Each row is a point on a landscape with many valleys, with its height.
A ball rolls from a point to the lowest of its 2 nearest points, and stops where none of them is lower. Distance is the straight distance between rows; heights are no part of it.
<973> height 367: 1 1 -15 10 -7 14 4 -15 2 -33 -15 12 2 -4 -1 -17 8 12 0 -5
<342> height 320: -6 10 -11 2 20 5 12 -6 -4 17 3 -4 -6 5 17 11 -24 -9 31 27
<83> height 154: 1 -16 12 16 2 -9 1 -10 -4 -26 -11 7 2 -2 22 -10 0 4 -13 7
<44> height 266: -13 6 -13 9 22 4 3 -7 -15 16 4 10 -19 -15 -14 -14 -8 -4 4 -4
<919> height 522: 17 3 14 22 19 -4 3 -3 -15 7 -9 9 -1 8 -2 9 0 6 12 8
<705> height 535: 3 8 6 26 30 -7 9 -17 -9 0 -13 6 -15 3 3 7 -13 3 7 15
<638> height 506: 9 -11 4 -22 -26 -12 -2 16 13 4 -7 -3 5 14 6 25 10 14 -5 -20
<147> height 240: 0 4 -7 11 29 0 4 -7 -20 20 1 15 -13 -7 -3 0 -6 -3 20 7
<42> height 531: 15 6 -14 6 8 7 7 3 -5 21 -10 17 -10 2 -22 13 -6 5 22 -8
<593> height 261: -10 14 -21 -25 -23 24 -3 0 13 7 11 0 13 7 -2 -2 7 9 7 -1
<396> height 387: 12 -3 9 -4 10 -15 10 13 12 20 7 -28 0 14 -1 17 -19 -24 5 13
<611> height 460: 2 -14 -6 -2 -8 -13 4 12 -5 2 -4 6 -20 -5 -15 -4 3 -13 -14 -21
<326> height 545: 16 -18 -15 -13 -19 -1 4 18 -1 2 -9 10 0 11 5 20 4 15 -3 -26
<79> height 434: 4 11 21 18 22 -9 0 0 4 7 6 -20 -5 -3 -25 -2 -3 -16 -13 1
<741> height 382: 6 -23 -16 -1 -10 -12 10 14 8 -18 -17 4 -18 -6 -1 -9 -5 -11 -18 -23
<283> height 305: -8 -15 -29 -9 -10 10 9 3 -1 -5 -9 18 -7 -2 9 -8 -2 8 1 -14
<252> height 280: -24 -2 -12 12 17 8 -1 -10 -30 6 10 17 -16 -22 -5 -19 3 1 -2 -10
<844> height 599: -14 -6 -7 -1 -6 -20 -1 -3 -7 -9 -15 24 -28 -10 8 0 0 6 -17 -15
<345> height 187: -7 2 8 2 -8 2 -6 -3 -8 -2 -2 11 -2 -2 -9 -4 13 6 -6 -6
<372> height 299: -9 15 -6 -1 -12 -9 -1 -10 19 -21 -13 4 -18 -9 -13 -3 -3 -2 -20 -11
<499> height 366: -2 7 -12 -2 24 10 12 6 -5 20 11 -12 -5 -5 3 -5 -23 -16 25 21
<190> height 373: 5 25 6 11 4 -5 -4 -15 18 -16 -7 -11 -2 -5 -26 2 4 -2 -12 -1
<508> height 206: -4 -5 -6 13 0 11 1 -1 -28 -5 0 22 -13 -10 -20 -12 12 4 0 -19
<924> height 253: 3 2 -5 5 1 -5 7 -10 16 -21 -15 -5 -7 -4 -4 -12 -5 -1 -11 0
<535> height 546: -1 -4 -4 27 35 -14 11 -15 -8 -8 -17 4 -26 -9 5 -6 -19 -8 1 9
<50> height 406: -1 21 24 19 17 -17 -6 -6 15 -8 0 -18 -9 -2 -17 9 1 -6 -21 0
<429> height 463: 14 17 -2 1 3 5 3 -7 23 3 -7 -10 7 9 -16 6 -5 -3 10 9
<594> height 276: -5 11 -18 3 23 9 10 -12 -8 17 -8 14 -14 0 8 5 -15 5 29 16
<795> height 503: 23 11 4 14 7 9 3 1 -1 10 -10 6 5 7 -21 9 0 5 17 2
<945> height 94: -14 20 10 5 -10 -4 -16 -18 12 -27 5 -12 7 -2 -7 -1 19 5 -26 -2
<675> height 504: 10 -17 25 11 15 -14 -4 16 -15 10 13 -17 7 -4 1 -6 -3 -18 2 6
<172> height 532: 7 -27 14 11 20 -14 -6 8 -26 13 10 0 0 -13 16 -6 -5 -19 6 3
<363> height 383: -6 -2 -14 -6 -22 7 0 -11 5 -25 -10 17 0 -2 6 -5 11 14 -9 -10
<890> height 76: -11 24 9 7 -7 12 -18 -22 4 -20 12 -9 22 0 -9 -6 24 12 -7 4
<226> height 283: 14 -19 -1 7 5 -2 8 7 7 -15 -5 -14 4 2 2 -16 -8 -14 -6 3
<463> height 214: 1 -4 -3 17 17 -2 -2 -1 -30 14 -2 25 -11 -8 -3 -3 5 7 8 -9
<222> height 415: 16 18 14 12 8 -5 -3 -12 20 -11 -3 -20 11 6 -14 1 1 -7 -3 14
<84> height 582: 26 -13 -16 1 -13 10 10 11 5 -9 -16 7 5 8 -6 8 4 9 4 -19
<809> height 15: 20 5 13 1 -5 -18 2 5 26 -6 -12 -15 2 13 -10 14 1 -9 -11 0
<208> height 135: -9 -20 -6 -26 -23 12 -4 12 8 -5 18 -16 23 -2 31 -5 -5 6 -8 2
<436> height 281: 8 -28 -20 -7 -13 7 8 18 1 -16 -2 -1 1 -2 5 -14 -1 -4 -11 -21
<202> height 113: 2 -7 21 5 -9 -11 -6 -11 2 -23 -7 1 12 9 21 0 12 10 -12 6
<991> height 173: -3 -5 -2 -32 -22 9 -5 9 13 0 15 -18 28 11 30 12 0 15 0 2
<957> height 330: -12 -10 -11 -1 -2 5 3 -8 -3 -10 -5 15 -3 -7 17 -16 -2 7 -5 2
<74> height 492: 1 17 16 -2 11 -1 0 -1 10 17 11 -20 5 10 -5 7 -8 -12 8 19
<318> height 202: 3 -5 16 17 6 -3 -8 1 -33 10 0 17 -1 -4 -9 3 20 12 7 -14
<200> height 519: 8 10 14 8 20 10 -4 7 -20 15 13 -2 12 3 -2 0 -3 -2 22 20
<751> height 331: 19 -11 4 -5 -2 5 5 11 14 -8 6 -23 18 12 11 -3 -8 -8 -3 7
<250> height 192: 0 -2 15 -15 -24 -5 -8 7 9 4 5 -9 12 8 -3 6 18 4 -5 -5
<426> height 95: -11 -35 -4 -21 -24 7 -6 20 -6 1 16 -9 14 -9 24 -10 0 2 -8 -13
<974> height 548: 5 -23 7 10 11 1 -3 7 -26 4 4 12 9 -4 20 -6 -2 -1 11 6
<227> height 294: -14 -7 -18 -10 6 20 0 7 -20 15 16 15 5 -15 18 -15 -8 4 18 10
<271> height 561: 16 0 -10 1 -2 -9 3 13 -3 24 -15 20 -15 2 -21 21 0 1 8 -19
<610> height 75: -1 -5 9 7 -10 8 -9 -16 -3 -27 -3 12 23 5 26 -6 12 17 0 15
<765> height 577: -5 -17 -7 4 10 -27 5 -3 -3 -5 -16 19 -28 -7 19 4 -9 -3 -9 -3
<855> height 129: 7 20 13 6 -1 -2 -5 -16 9 0 -10 3 9 12 1 21 7 14 5 11
<480> height 252: 10 -7 20 -8 -10 -5 -4 8 11 -3 3 -17 21 14 12 7 6 -1 -2 9
<223> height 338: -4 24 1 2 -11 -4 -6 -7 17 -14 -5 -6 -13 -8 -36 6 5 -6 -20 -15
<29> height 579: -29 7 -17 -23 -8 7 1 2 5 20 19 -4 -11 -11 -14 -17 -4 -11 -6 -4
<580> height 512: 5 11 -1 -6 0 -1 3 4 14 18 2 -7 -4 4 -20 3 -3 -8 0 -1
<254> height 413: 1 6 -12 -11 -30 0 -6 -4 16 -26 -12 6 -4 2 -9 5 14 2 -15 -15
<164> height 547: -5 5 -3 -17 -3 0 -2 17 -1 32 12 -4 -3 1 -18 3 1 -9 5 -7
<582> height 215: 0 3 -2 -24 -14 5 0 8 13 18 9 -10 16 16 13 18 -1 10 8 4
<823> height 420: -10 1 18 -6 10 2 -5 11 -7 16 27 -24 14 -5 14 -4 -15 -21 11 30
<948> height 565: -24 10 -7 -18 0 -3 -4 3 -6 35 17 4 -16 -10 -16 -2 2 -9 2 -10
<357> height 176: -12 -6 17 15 4 -3 -5 -8 -15 -13 1 8 2 -7 6 -9 9 8 -14 -2
<982> height 400: -12 -1 -7 -9 15 9 3 8 -8 14 19 -11 5 -12 20 -7 -23 -16 16 27
<279> height 225: 25 -2 10 10 5 -14 8 1 11 -3 -17 -8 1 19 3 22 -7 -5 2 8
<1010> height 303: -9 -6 -13 -12 0 16 -3 6 -18 16 8 17 11 1 27 5 -2 16 21 7
<977> height 249: 10 3 10 -7 2 -21 6 7 28 10 -1 -23 -7 11 -9 12 -13 -20 -12 4
<444> height 175: -2 -34 -15 -12 -13 -1 5 14 -2 -6 2 2 6 -4 29 -7 -7 2 -13 -11
<987> height 656: 26 2 -1 0 11 12 8 20 1 11 4 -19 13 7 -15 -1 -9 -12 17 4
<240> height 58: -8 -1 1 -9 -17 16 -8 -10 -1 -10 1 15 22 8 32 1 12 23 8 10
<68> height 462: 10 -3 -4 -18 -36 -3 -4 9 19 -11 -6 -6 8 11 -7 16 15 4 -12 -21
<971> height 454: 18 10 7 2 10 2 10 6 18 6 4 -29 9 17 1 16 -17 -15 14 21
<761> height 469: 1 -3 21 12 26 -18 -4 8 -11 16 16 -19 -6 -7 -12 -7 -7 -23 -8 3
<500> height 197: -14 0 10 7 -5 7 -10 -1 -28 1 10 12 -5 -8 -18 -3 20 6 -5 -19
<659> height 279: -7 -3 -23 -21 -15 17 4 6 2 7 5 8 3 2 9 -3 0 9 5 -7
<19> height 286: -27 -2 -18 -2 9 15 -4 -6 -25 12 17 20 -8 -21 6 -24 -3 1 9 2
<173> height 513: 8 3 -6 4 -6 -14 1 8 0 0 -15 17 -25 -4 -23 12 0 -3 -9 -19
<815> height 243: -8 19 1 -19 -15 11 -8 -6 11 13 6 4 13 8 3 11 8 15 10 7
<869> height 611: -24 1 -16 -10 -19 -2 -2 -6 -4 -9 -6 22 -26 -11 -5 -6 6 6 -18 -15
<216> height 203: 9 12 11 5 6 -10 5 -13 12 1 -12 -3 -2 16 8 24 -10 0 6 20
<476> height 87: 6 22 11 4 -4 12 -10 -17 4 -3 4 0 25 10 2 8 14 16 12 17
<126> height 150: -21 7 22 -16 -27 -14 -15 -5 11 -6 12 -16 5 -1 -5 0 22 7 -12 -7
<565> height 556: -4 -19 -14 14 22 -16 11 -7 -8 -10 -20 14 -29 -15 10 -13 -17 -9 -6 -4
<249> height 621: -19 5 -21 -5 2 0 5 -8 1 4 -9 20 -24 -10 -4 -6 -4 5 -4 -6
<150> height 349: 4 -9 -12 7 -1 14 7 -7 -3 -19 -13 13 8 4 18 -11 2 13 8 5
<199> height 511: 6 21 29 8 14 5 -7 1 -6 15 15 -18 17 7 -4 6 1 -4 15 22
<451> height 66: -6 21 21 4 1 15 -16 -13 -3 -7 19 -11 28 3 1 -9 15 8 5 15
<576> height 620: 28 -7 -11 1 0 14 11 19 5 0 -6 -5 9 5 -19 -4 -1 -3 12 -11
<720> height 205: 8 -17 -2 16 3 -5 9 -1 4 -33 -15 -2 -5 -5 -1 -23 -2 -6 -16 -7
<556> height 120: -32 19 20 -10 -13 -11 -14 -14 16 -13 15 -20 -1 -8 -7 -2 15 -1 -27 -2

Two balls start at each pair of points below. Name the first point that both come to, or write never.
<326> and <271> | <426>
<844> and <508> | never
<957> and <463> | never

Call two points neighbours if one is among the 2 nearest of the other. Go from one point of each pair to the other, from neighbour to neighbour, staying as low as possible. Name the highest point that can't be avoided.
<795> and <451> | <919>
<240> and <809> | <74>
<720> and <809> | <751>
<451> and <809> | <279>
<426> and <147> | <1010>

Where does a ball stop that starts at each point below?
<576> | <426>
<974> | <240>
<869> | <795>
